Points, in no order, along strands that fork, close into loops and pass close to each other.
Two points are linked if the straight distance between their rows is under 42.8. Some points are linked to none.
Vuz: [  2   2  12  -6   9   4   9  -7   7 -13  26   0   9   6   4 -12   8  -9
 -19   0   1  31  -6   9 -22  -7]
tufi: [ 12  -6  10  -4  -7  15  18   2   5   4  12  -1   2   9   8   7  16 -14
 -23   3   2   3   7  13   2 -10]
latos: [-16   7   4  -6  13 -10  -4   3 -14 -14  -6  12  12 -12   9   9 -15  -6
  -7 -11   9  -7 -25  -3   2   6]
lem: [-19   4  10   2   1 -21  12  -3  -2  -3  22   9 -11   6 -11 -11 -13  14
  -1 -12  -9  16  -9  -9 -14 -37]
pogi: [ 22   0  -2  10 -15  13   1   8  -6  10   0  -1   8  11 -10  -2  17  11
 -16  19   6   8  30   2   5  17]
ritez: [ 12   1 -15  -2  15   0   4   2  27   9   4  -7   2   9  -2 -33   4   5
  -5   4   0  12  -2  10 -19  16]
keri: [ 13   9  13   8  11  -4  11  10   1 -17  16   4  15   4   5  -7   8  -1
 -25  19  -1   5   2  -4  -9   2]
daso: [ -5 -19   4   2   2 -13  -4 -13 -25  16 -24   3  -7 -10  -3   8 -21  28
  32  -9   3 -12 -22 -14  18 -21]
Karun: [  9 -17   9 -10   8  12  11  -6  14   8 -10 -10   6  -6  21  11   6 -20
  -6  -5  -3 -12 -20  17   2   1]
ven: [  7  18 -32  16  -6  -2  -8  11  10  -6 -17   2 -13  -4  -5  13  13  -8
  16  25  -7 -18  22 -13  21   5]
lated: [ 18 -12  -4  -7  10  13  -1  -5   8  14 -17  -8  17  -3  11  -3   2  -6
  -9   3  10  -8 -12  14   0  31]
Kiv: [-15 -20   4 -14  -5   1 -12  -5 -16   4 -28   0 -10 -10   9  19 -19   3
  30 -26   0 -10 -28   6   3 -25]
seri: [ -7  -2  25   0  -5  16   8  -7 -22 -11  19  -5  -1  -3   3  12   8 -15
 -10   0  11   5  28 -11   1   3]
sazin: [ 24  -3 -14  10 -10  -6  -5  16   6  25 -19   7  21  12 -14 -12   1  29
 -19   8  -1   4  -4   2  -5  25]
fenuk: [ 13 -23   1 -14  10   6   9  -9  14   2  -5  -4  18  -4  27   4  13 -22
  -9 -11  -3   6 -25  21  -8  10]
Gamip: [ 26   8  -7  14  15  -8   2  14   7   1  -7  -3  17  -1  -1 -17   3  10
 -13  26   2 -13   2  -9  -1  25]
nif: [  9   5  10   1 -10  17   4  12 -13 -10  21   8   5  19  -4  -1  24  -1
 -33  12   5  21  23   8   3   4]
Zomep: [  9  -4  28  11   3  11  24 -10  -2  -2  15 -14  -3  -5   1   9   5 -10
 -18  17   0  -6   7  -9  -5 -19]
Gipog: [ 27 -13  -4   3  -5  11   6  -4   8  27   1  -4  18  15 -14 -19  10  19
 -24   7   4  27   0  11 -19  14]
Lag: [ -4 -22  29 -10   1 -13  -5 -10 -28  -2 -17   6  12  -8  14  15 -15  15
  18 -15   9   5 -30 -14   4  -7]
Sugo: [ -7 -10  12  13   7 -23   6 -12 -15  12  -9   0  -6 -13  -7   5 -23  22
  20   0  -3 -14 -16 -24   7 -22]
Luba: [ -2 -23  14 -12   6  -9  13 -25   9  -7  14   3  16  -6  19   5   0 -14
  -6 -22  -7  22 -33   5 -23 -16]
beri: [ -3  -2   0   4   6  12   0  -2   7   5 -21 -18 -14 -19   6  15  -6 -15
  21   5  -3 -31  -7   3  10  -4]
Molev: [-19   7   9  -4   3  -7   6 -13  -2  -6  35  -2 -12   5 -17 -18 -12   6
  -1 -13  -5  27  -2  -8 -26 -33]
nabon: [ 19   1  -4  -5 -26  10  -7  20   8   8 -10  10   5  26   3   6  23   4
  -7   6   0  17   9  19  13  11]
mumu: [  1 -23  35 -10   1  -9  18  -6  -7 -10   7   5  17  -2  26  18   9 -17
 -14 -13  -1  11 -25  -8  -6  -9]
san: [ 18  -7 -10  -2  -5  15  -5  -2   5  23 -12  -7  11   5  -2  -7   4   6
  -5   4   9  -2   7  16   2  27]
reder: [ 20 -22  -3 -10 -18  31   5  -5   9  30  -3 -14   0  16   2   5  15  -8
  -7  -2   1   2   9  26   4   3]
virab: [ 31  -7  12   9   1   7   8   6  -6   4   2  -2  24  10   2  -6  14   8
 -29  25   7   0   7  -7   0  25]
lek: [  7  17 -27   9  -9   6  -7  16  11  -4 -25   2  -9   1   2  14   9 -11
  11  20   1 -24   0  -3  25   4]
Fome: [-13  20 -24  11   3  -4 -13  13  -8 -19 -19   5  -9 -18  -3  20   0 -12
  18   9   2 -15   7 -16  20   5]
zedev: [ 16   8 -26   5  -1  -5 -11  24   9  11 -23  11  13  10  -8 -15   4  18
 -11  11   3  -3  -8   5   8  29]
Dute: [  5 -36  26 -12   5   6  14 -33   9  -7  11 -10  15  -8  23   9   9 -24
  -4 -17  -6  19 -27   4 -24  -9]
vir: [  8  12 -31  10  -5  -3   4  21  29   8 -11   1 -16  14  -9 -19   9   6
   2  17  -9 -13  10  -1   7   1]
sifuz: [  8   0  14   2   1  19  14  -5 -12 -10  27   0  10  12  -3  -5  14  -6
 -39  16   9  17  14  -1  -8   0]
savul: [-16   4  14 -16  -9   4  -4  -3  -9  -9  20   0  -8   0   2   6  -2  -7
   8 -23  -1  18   7  12 -11 -20]
Dugev: [  6  20 -35   9 -20   4 -12  10  14   0 -10   8 -16  14 -10   7  18  -2
  13  19  -7  -6  26   1  20   4]
retil: [ -7  -5   5 -13  10   6   5 -17   7   0  12  -4   5  -5   8  -2  -8 -13
  -7 -14   4   1 -11  13 -15  -3]
nozok: [-13 -12  -8   1   2 -22  -7  -8 -20  11 -16   7 -15  -4  -8  -8 -20  32
  38 -14   0   2 -10 -19  11 -20]
Moz: [ 12  -3  -6   1  10  17  11 -23   9  11  23  -5  13   9 -12 -19  -1  -2
 -35  11   7   9   0   9 -14   7]
fogir: [  5   4 -15   7  19   1   8  -6  23   9   4 -13  -4  -1  -8 -29  -4   1
  -1  10   1  -8   5  -1 -14  15]
bazu: [-10  12 -30  -9  -7  14 -10   9   8   2 -13   5 -10   4   1  10  -1 -16
   5  -5   3 -17  -4  19  18   1]
bug: [-24  19 -13   5   7 -19  -4  18   6 -16  -5   7 -18  -8  -4  -8  -7   0
  17  -4  -7  -6   0 -13   1  -8]
Lif: [ 10  -3  -4  -2   4  11   4   6  16   9 -20 -11  -2  -6  13   8   3 -15
   6   6   0 -22 -11  13   9   3]
Toba: [ -3 -28   4 -11  -5  -3 -13 -34 -26  21  -7  -3 -13  -2  -7  -2 -22  30
  35 -21  -2  -4  -5  -3   6 -24]
goba: [  0  14 -19  -1   3   2   4  11  16   3   9   5  -6  10  -5 -14   4  -2
 -14   3  -2  -4   7  14   1  -3]
pimu: [  1 -13  32  -3   2   0  23 -11  -5 -10  20   3  13   3  12  10   6 -14
 -26  -3   1  15 -15  -7 -11 -19]
pire: [-10  23 -18   1   3  -5  -7  18  11 -10  16   7 -13   9 -12 -19   8   1
  -7   1  -7   8  16  10   2   1]
pof: [ 16  19   1   3   2 -13  -6  36  17 -18  -4   9   1  10   9  -9  21   1
  -1  16  -8  11  -2   7   3   6]
Visev: [-24  14 -17   8  -2 -11 -12   9 -18 -15 -16  11 -11 -19  -6  23 -10  -2
  21  -5   1 -10   0 -19  19  -8]
tadu: [ 16  13 -16   1  -4 -11 -15  37  25  -3 -14  13   0  20   1 -17  21  12
  -4  10 -11  16  -9  15   7  14]
dezod: [-30  23 -34  -2   4  -7 -16   9   4 -12   8   3 -24  -6 -15 -12   1  -7
  15 -12 -10   0  22  -3   7   4]
Bunam: [-23   0   1   2   3 -17  -6 -20 -26   0  14   7  -3 -10 -16  -1 -23  18
  14 -16   1   5   4 -17  -3 -13]
dakef: [ -9 -29  36 -12  -1  16   3 -19 -14   1  -3 -11  -2  -8  19  21  -2 -18
   2 -18   4 -11  -8  -2  -2  -1]
Mika: [ 26  -3   0   3 -35   1 -11  26   7  14 -24   9  12  26  -1   8  22  17
  -3  11  -4  18   3   5   8  18]
nilun: [ 14  10 -20   7 -20  -9 -20  31  19   9 -15  15  -1  27 -15 -16  16  26
  -5   8 -11  18   0  11   5  16]
riba: [-30   6 -29   5   7  -8   6  -4   8   5  -3  -8 -28 -13 -12  -8 -15  -5
  16 -11 -11 -27   4 -15   4 -13]
vaz: [-23  13 -35   5   9  -8   6  12  20  -3  -9  -7 -28  -4 -10 -22  -4  -6
  13   1 -10 -22   8 -13   6   1]
mirig: [ 12   5 -21  -1 -22   9 -22  12   7  19 -17   0   1  14 -15  -7   9  16
  13   0   2  16  19  14   3  27]
loz: [-18  -4   3 -11   6  -1  -4 -17  -5   1   5  -2  -4 -12   1   3 -20  -4
   8 -21   3  -8 -12   6 -10  -9]
tene: [-26   9  -4   4  11 -16  -2 -14 -11  -8  24   4  -6  -9 -17 -12 -21   7
   4 -12  -3   6   7 -15 -14  -8]
ref: [  1   4   7   7  13   7   6 -16  -2  -3  12 -11   5 -12  -3  -3  -7  -6
  -5   9   7  -7  13  -4  -9  12]
Ger: [-12 -16   7  -3  -3  -5  -8 -24 -17  12  -4 -12 -18 -16  -8   4 -20  16
  40 -19  -6  -7   5 -10  -5 -23]
Difu: [ 13  -8  22  -5   7  10   4   2  -3  -5  -9  -9  13  -6  22  10   9 -16
  -3   5  11  -7  -3  -2   3  22]
pumiz: [  0  -7   7  -2   0  24  -2 -19   0   8   2 -27 -14 -16   1   9  -1 -16
  18  -3  -1 -17  20   7  -3  -1]
Kelil: [ 33  -7   2   4  -3   6   9  13  17  17 -17 -11   9   5   9  -1  14   1
  -5  18   0  -6  -2   7   4  10]
Lirup: [-18   0   4  -7  15 -26   5  -1   5 -10   6  16   9  -2   6  -8 -15   2
  -9 -18  -4   9 -37  -2 -13 -12]
fibar: [ -7  24  -7   4  -4 -13  -6  31   8 -23 -14  14 -10   1   7  11   5  -8
  10   8  -6  -7 -11  -5  14 -12]
kerik: [-23  -2  -5  -8  -8  -2 -10   2 -11  -1 -17   4 -15 -10   2  17 -17  -1
  28 -22   0 -11 -15   1   8 -23]
keput: [  1 -32  16 -12  -6  -7  -5 -31 -21  21  -5   5  -1   5   2   3 -19  28
  21 -19   1   3 -20  -1   6 -25]
Pati: [ 10   8 -21   9   6   8  -1  -7  -1   9  19  -4   6   8 -25 -28   3  14
 -19  13   4  12  27   2 -11  20]
favuv: [ 10  16 -29  16  -3 -10  -4  27  20  -3  -4   7 -13  15 -15 -24  15  16
  -1  22 -13   0  21  -4   5  10]
febu: [-11   8   7 -16   4   4 -19   6  -2 -18   3  -2  -3  -7  11  -3   3 -10
  20 -16   4  16   7  15 -11  11]
deva: [-15   3  17   3  11 -20   0  -9 -25 -11   4  14  17 -10   1   8 -24   8
  -9  -5   7  -5 -21 -18   0   1]
Niseg: [ 24  -2 -13   3 -17   8  -9  18   2  16 -32   4  15  11   2  10  10   8
  -6  13   7 -10  -5   3  20  27]
Suma: [-10  26 -28   5   1 -10 -13  32  18 -22 -21  10 -19   6   0  -4   8  -7
  16  10  -5  -7 -11  -5  15   3]
pul: [ 14   1 -16 -10 -19  11  -5  18  17  10 -20   7   2  20  11  11  17  -8
   1   4  -1   1  -6  22  17   5]
Mibi: [-11  20  10   5  20 -23 -11  19   3 -27   8   5  -1  -5   2 -17  -1   2
   7   3  -5  16  -4  -5 -10  10]
por: [-20   9  -7  12  -1 -15  -2  -4 -17  -7   9   2 -13 -18 -12  14  -9   3
  18  -4  -9  -3  25 -21   6 -18]
zevi: [ 27 -14  -2   2  -5   2   1   2   4  23 -10   3  28  12  -5 -10   7  19
 -25   4   4  16  -6   7 -10  29]
Gipi: [-13  10   2   0   4 -12   5  10   5  -7   3   6  -8  -5   4   1  -8  -3
   5  -5  -3  -6  -6  -1  -2 -16]
Pudu: [  5  15  -6  -1 -17  14  -4  14  -2  -6  18   8  -6  19 -10   0  21  -2
 -16   9   0  16  30  15  10  -2]
badip: [ -4   4 -26 -16   4  16  -6  -6  15  13  13 -12 -10   5  -8 -21  -3  -7
   3 -16  -1  -2  10  23 -10   5]
Befi: [ -6 -18  16   4   8 -23  10 -26   4  13   4   2  -1   0  -7 -12 -27  24
  11  -7  -5   2 -31 -20 -11 -26]
Nop: [ 12   8 -15  17   6   3  13   3   7   5  11   0   0   2 -14 -11   3   6
 -26  23  -3 -18  18  -2   3  -1]
sab: [ 13  10 -28   0 -16  10  -9  18  20   9 -32   1  -7  15   6   9  11  -9
  16  15   1 -13  -7  11  20   6]
nebo: [  7   7  11   4  -8   3  18  13  10  -5   8   1  -6   5   7  12  11 -11
 -11  12  -4  -7   8   5   5 -25]
Lasum: [  6   8 -16   2 -13  14 -16   5  -9  -1 -14   0   3   0  -1  14  14  -8
   9  10  10  -4  29   0  22  32]
nulo: [ -6   4  17  -5  14 -10   1  -8   8 -19  21   1   9  -2   5 -13  -4  -4
  -3  -6   0  29 -12   0 -28  -3]
gil: [ 11   2  17  17   1   8  16   0  -8  -7  10 -10   0  -8  -1  12   9  -8
 -11  24   0 -14  26 -14   6  -3]
papu: [ 12   6  -2  14   8   3  17   2  14   8   2  -7  -3  -6  -2   0   1  -4
 -15  20  -5 -26   4   1   6  -6]
Nasel: [-10 -13  29  -7 -11   8  -3 -11 -19  -4  -2 -13 -10 -12  10  21  -3  -8
  25 -13   3  -2  14  -6  -4 -11]
rut: [  2   8  21   5   4 -11   1  11  -3 -15  -6  -8  -2 -16  11   9   1  -5
  25   7   1   0   6 -13  -6  -5]
dimo: [ -9   4   7 -11   4   2  -1   6  -8 -12   3  10  11  -2  14  10   0 -13
 -13  -8   9   0  -6   9   5  10]
Bot: [  5   7 -11  -4   0  13 -16   4  -4  -2  -8  -5   3  -6   2   0   6  -5
  13   3  11   1  23   9   6  30]
soge: [ -8  -9  11 -25  -8  18  -2 -13  -3  -3  19 -10  -7   1   9   4   2 -17
   4 -28  -1  14   4  21 -17 -17]
ran: [-25   6   3  -1  18 -25  -1 -13   0 -12  18  15   8   0  -6 -15 -26   9
  -9 -13  -1   7 -27 -13 -17  -3]
dulap: [ -8  -2  19   1   0 -11  -5   4 -15  -9 -17  -4  -4 -18  10  16 -10   3
  33  -6   4  -2  -6 -14  -1  -9]
vasi: [ 28 -20  -2   0 -24  10   0  13   5  32 -31   2  17  16   4  12  14   8
 -13   3   0  -2 -10   8  12  22]
diper: [ 20  -5 -14  -5  -1   6   1   3  21  21   3  -4   7  16  -7 -25  11  11
 -10  -1   0  26   1  20 -18  12]
Boki: [ -3 -22  33 -11   1 -17   7  -8 -15  -7  -5   8  18  -6  23  18  -5  -1
  -1 -17   2   9 -35 -12  -3  -8]
mef: [-12   9  -1  16  24 -26  14  -2   9 -11   7  -1  -1  -9  -6 -20 -20   6
  -6  11  -7 -18 -13 -29 -14  -4]
lik: [ 12   6 -17   8 -30  -4 -25  22   8  17 -18   9   1  19 -22  -9  12  29
   6   3  -8  24  12   7  -1  22]
nuzi: [-33   8 -18  -1   0 -15 -14   6 -18  -7 -14  12 -16 -10 -10   6 -18  10
  26 -22   1  -4 -11 -12  11 -16]
momom: [-21  15  -2   5  19 -16   2  -7   3 -16  26   6   0   0 -11 -24 -15   3
 -10  -2  -2   8  -5 -10 -20   2]
sumot: [ -1 -17  21  -6   0 -21 -10  -9 -32   2 -11  12   6  -1   6   3 -15  31
  28 -10   9  15 -16 -14   8  -9]
fav: [  1  -3  23   6   0  -1  20  -3   4   1   7  -9  -7  -7   5  11  -2  -7
   0   4  -4  -8   0  -2  -4 -29]
sis: [  2  -8  25   1  11   7   3  -4 -11  -4 -16 -13   7 -20  16  18  -4 -15
   1   4   7 -23 -13 -13   9  14]
dal: [ 10 -30  30  -7   6  26  13 -23  -1   4  11 -13  11   4  16   5  14 -22
 -25  -2  11   3  -4  -2  -6  19]
Gena: [-13 -20  12  -9   3   4  -2 -13  -6   9 -18  -6  -6 -14  11  19 -17  -6
  14 -20  -5 -19 -31   7   1 -20]
Lema: [  4  21 -15  12   2  -7 -12  23   8 -14   9   8  -6  11 -12 -19  15  10
  -6  17  -7  12  23   5   4  13]
duze: [ -7 -29  14 -18   0 -11  -8 -27 -13   8  -8   6   4  -2   9   2 -21  16
  19 -29  -1   9 -31   2 -10 -20]
gad: [  5  14  -2  14   6  -5  -3  13 -13 -19  -8   1   6 -17   4  15   6  -8
   3  22   2 -15  20 -19  16  17]
zezil: [-10   3  -1  -2  -3  13  -7 -14 -12  -4  10 -16 -13 -20  -5  11  -2 -12
  23  -9   0  -3  34  -3  -3  -3]
Pinuf: [-15   8  13   4  -1 -23  -9  14 -19 -15 -10  10  -4 -11   2  11  -9  12
  29  -5   0   7  -4 -17   5 -12]
guti: [  2 -22  17 -13   0  27  -1 -18   4   9  -7 -25  -9 -10  14  14   2 -22
  14 -10  -5 -17   0  19  -5  -3]
sim: [  9  -5   5   5   7  22   7 -25  -6   8  16 -15   6  -5  -8  -4   0  -6
 -19  10  11  -5  19   0  -2  18]
kof: [ 26   2 -10  12 -22   0  -8  21  -5   9 -22  12  16  15  -6   8  14  18
 -17  22   1  -9   9  -6  19  23]
ves: [-25  23 -25   6   9 -19  -9  30  15 -24 -19   2 -26  -3  -4 -17   3  -3
  23   1  -9  -3  -6 -17   6   5]
pili: [-21  23 -27  -4  -8   3 -13   4  -2  -8  17   6 -18  -2 -12   3   3 -11
   8 -10  -6  -1  27   6  12  -5]
murup: [ -7 -13  19   1   7  11   5 -12  -1   9 -17 -16  -9 -20   8  22 -10 -12
  12  -4  -7 -31 -21   4   9 -10]
Mol: [ 12   8   5  -3   6  -7  -3  23  15 -13   9   7   7  11   9 -12  22  -2
 -12   4  -6  29  -3  19  -6   7]
dadi: [ -8 -16  36  -1  -4  -2  18 -20 -17   0  16   1   4   0   4  17  -9  -2
 -13  -9   2   5 -12 -12  -5 -24]
manuv: [  9  -9  -7 -11  14  11   0 -15  16  10   2 -10  10  -2   8 -12  -3  -8
  -8  -6   7  -1  -9  20 -12  18]
Gul: [-14   5  -5  -4 -16   7  -5   1   3  -1  -5  -7 -22  -7   3  20  -3 -15
  31  -8  -6 -15  10   5   7 -23]
sigu: [-14  -8   7   0  -5   6  -6 -18 -16   4   0 -16 -17 -23  -4  17 -12  -4
  31 -14  -5 -12  19  -8   0 -15]
lape: [ -7  14  -5  -2  -7  13   5   0  -8  -4  27   0  -8   5 -11   1   6  -9
 -16  -1   1   5  27   9   2 -11]
moki: [-10 -11  12  -8   7   7   9 -34   5   0  24  -5   6  -3  -1  -1 -16 -10
 -16 -14   2   5 -18   4 -20 -14]
ped: [  4  14  -4  13  14  -4   2   3  -4 -10   5  -5   5 -13  -3  -2   0  -3
   0  18   2  -8  21 -10   0  14]
Sagap: [-16  -9  12  -3   5  -6   7 -38  -1   4  26   4   7   0 -10  -4 -28   6
 -13 -15   0   4 -24 -10 -16 -20]
vokog: [ -6  14 -29  18  12  -9  11   7  12  -2   8   2 -12  -2 -16 -17  -1   3
 -17  17 -11 -25  18 -11   5  -3]
vufus: [ 14  -7  -7 -10  -8  20  11   0  14  19   4  -5   2  13   5   1  12 -10
 -16  -2   0   1   3  27   4  -5]
meret: [-17 -12  13  -4  -1 -11  -3 -35 -23   5  17   8   6  -2 -10   0 -29  19
   3 -17   4   6 -12 -13  -5 -15]
Denu: [ -7 -23  33  -9  -3   7   2 -24 -14   1   1 -13  -4 -12  10  15 -10  -4
  15 -15   1  -2  -5  -5 -11 -13]
lafi: [ 14   3 -17   6 -22  15  -8   5  -3  13  -9   1   1  11  -8   9  14   2
   1  13   4  -3  30   5  18  19]
gim: [ 30 -13  15  10 -13  16   9   8 -11  11   0  -3  16  17  -6  -4  21  13
 -28  22   9  14  20  -6  -2  19]
mivim: [ 27   5  -6  13 -31  -7 -16  31   1   4 -19  17  14  23 -11   4  21  29
 -13  20  -9   8   5  -3  11  18]
gesik: [ -5  11 -12  20  21 -14  13  -2   9  -3   7  -2  -4 -11 -11 -15 -12   2
 -13  17  -6 -28   2 -18  -3   1]
tilo: [  7   8   9  -4   6  -1   6  12  10 -16  25   5   5  13   2 -15  22  -5
 -22   3  -5  39  -2  17 -15  -8]
Zug: [ -3   3   5 -11  -9  14  -5  10 -10  -9  -4   7   5   7  14  15  12 -17
  -9  -4  12  -2   9   9  15  18]
losi: [-14 -12  25  -4   4 -10  -2 -28 -21  -5   9   6  14  -8   2   8 -23   7
  -1 -13   9   4 -17 -14  -8  -2]
Nafe: [-17  19 -21  -2  -5   3  -6  10  -3  -9  -3  14  -7  -2  -1  14  -3 -12
  -6  -4   3 -17   2   7  19  -3]
meb: [ 11   6 -28   4  -7   5   8  13  24  20  -3   3  -8  18 -11 -16   6   8
 -14   9  -6 -10   6  14   5  -4]
gefal: [-15   0  15  -3  -4 -16   8   0  -7   0   7   9  -6   0   1   8 -12   7
   6 -14  -4   4 -10  -2  -4 -31]
Losop: [ 19   3   6  14  -3  14  10   5  -6  -1   7  -8   3   2  -4   2  16  -1
 -12  25   5  -1  32  -6   5   9]
nud: [  1   5  -4   4  15   9  13 -23  14  -3  33  -4   8   7 -14 -25  -7  -5
 -30  12   3  14  -5  -2 -25  -7]
Sadib: [-13  14 -20   1  -7  11   0  -7  -8   1  19  -2 -10  -6 -13  10  -1 -12
  -5  -5  -3 -12  32   2  12  -7]
puv: [-22  -2 -10   2   1  -3   3 -12   2  12   1 -11 -24 -15 -11   2 -19  -1
  20 -15 -11 -24   0  -5   1 -25]
Lorar: [  4  19 -15   3 -17   5  -4  16  17  -4  -3   2 -16  11   0   6  15 -11
  13  12  -5  -3  20   8  12  -8]
leme: [ -9  19 -12  -6 -11   4 -12  19  -4 -15  -1  18   0  10   4  12  10 -10
 -10  -1   4  -1   4  16  21   9]
Pugig: [ 17 -29  -3 -15  -1  15  12  -9  10  15  -2  -2  18   9  20   4  21 -16
 -20 -12  -1  10 -13  26  -2  13]
fofer: [ 10   8 -14  -5  -7  13 -18   6   3   5   0  -6   0   7  -7 -12  11   5
  10   0   5  18  27  17  -1  27]
setir: [ 14 -18  21  -1   2  25  18 -17  -6   4  20  -6  15  12   4  -2  14 -14
 -41  11  13  12   3  -3  -6  11]
gamag: [ -9  -8   8 -11   9 -17  11  -2   7  -7   5  12  11  -4  18   6  -3  -9
  -9 -19  -6   8 -34   8 -10 -16]
Nogu: [  0 -18  29  -8   4  14   7 -14  -6  -3   4 -10   7  -7  18  12   3 -20
  -8  -7   8  -4  -4  -1  -5   9]
nizel: [-13   0  21  -9  -7   3   8 -15 -15  -5  31  -2  -7   2  -8   1  -6   1
  -4 -15   1  26   3  -1 -18 -34]
talud: [ 11  21  -3   6  -5  -8  -5  31   9 -19 -12   9  -1   5   9   6  15  -5
   3  20  -3  -6   1  -1  13   2]
Vokik: [-10   7 -24   0  12   0   5   4  24   6  -5 -10 -17  -4  -4 -21  -5  -6
  11   0  -3 -17   3   2  -5   3]
desu: [  5   7  -3  -9 -10  14  -2   8  12   1   4  -8 -10   6   4   1  11 -12
  12  -1   0   6  17  18  -1  -5]
Fida: [ -5 -12   3  -1   3 -26 -13 -14 -28   6  -5   9  -4   0  -7 -10 -17  39
  39  -8   4  16   0 -20   7 -11]
tiza: [-10   1  12  18  15 -30  12  -9  -6  -2   4   2   0 -10  -9  -6 -24  18
   4   7  -6 -12 -15 -32  -7 -17]
Laf: [ 12  -4  -9  -3  -3  24  -3 -15  -5  17   5 -12   8   2  -9  -6   3   0
  -9   2  12   0  24  12  -1  25]
Zuru: [-20  -2  -7  -7  -1  15  -8  -9 -16  -1 -12  -2  -7 -16   3  23 -14 -15
   6 -17   7 -27  -7   7  15  -1]
nepir: [ -2   5  11   4   3   2  -1   6 -17 -14 -14  -3   5 -17  11  22   0 -14
   5   7  10 -19   5 -16  16  14]
sok: [-14  16  12  10  13 -27  -7  12 -15 -24   4   7   1 -13  -2  -2  -8   8
  14   3  -3   8   2 -19  -6   1]
lalub: [-16   5  -2   4  17  -7  11 -21  15  -9  31   0   2   4 -13 -26 -20  -1
 -19  -1  -2   8 -13 -11 -27  -9]
ganu: [ -4   8  16  -3  21 -21  -5   7   6 -22   5   2  10  -8  12 -13  -5  -2
   7  -3   0  17 -19  -4 -19   9]
gokil: [ 24 -31   0  -9 -10  17   7   0   7  28 -18  -4  19  13  14   7  20  -5
 -18  -3   1   2 -12  18   7  22]
zave: [ 26   1   2   9  17  -2   7  -2   7   1   4  -3  26   2   2 -16   2   5
 -25  22   6  -3  -7  -5  -8  27]
pulub: [  9  21 -20   7  -5  -1 -22  23   7 -13 -20   3  -4   1  -1   0  15  -1
  21  18   2   4  14   0  14  25]
zat: [ 23  12 -19  10   9 -10  -6  29  12  -2 -22   4  12   4  -1 -16   8  12
  -8  22   1 -13  -8  -6   8  23]
zag: [ -7 -13  27  -2  -7 -18  12 -10 -20   6   6  12   3   4   1  12 -14  18
   1 -10  -1   7 -15 -11   3 -32]
nadu: [-20 -11   3 -14   5 -13  -6 -16  -6   5  -1   4  -6  -5   1  -6 -24  11
  19 -29  -2   3 -23   0 -15 -19]

A tip is a point with one link. Name the tips that can be reached along the links from each point below, in the order of the rows.
pili -> Dute, Moz, bazu, dezod, guti
pimu -> reder, papu, rut, soge, puv
nabon -> Fome, desu

How many points has the smallest loop of links through each point below? Write - if it is on no loop.
Lag -> -
goba -> 6
loz -> 23
ven -> -
nif -> -

A piece is all that can be reached along the links. How many separate loops has the piece of each point below (a circle has one, a figure eight two, a Y none), and how many tips (points with one link)?
Boki -> loops 0, tips 5
Difu -> loops 1, tips 5
ven -> loops 0, tips 2
vir -> loops 1, tips 0

Name the points in between on the shortest way along the links from the first point to the second, in order.
beri; nabon -> Lif Karun fenuk Pugig gokil vasi Niseg kof mivim Mika
sumot; nulo -> Lag Boki mumu pimu dadi zag gefal Gipi bug ves Suma fibar talud pof Mol tilo Vuz
mirig; sazin -> fofer Bot Lasum lafi pogi gim virab zave Gamip zat zedev
gesik; nizel -> mef tiza Sugo daso nozok Fida sumot Lag Boki mumu pimu dadi zag gefal lem Molev
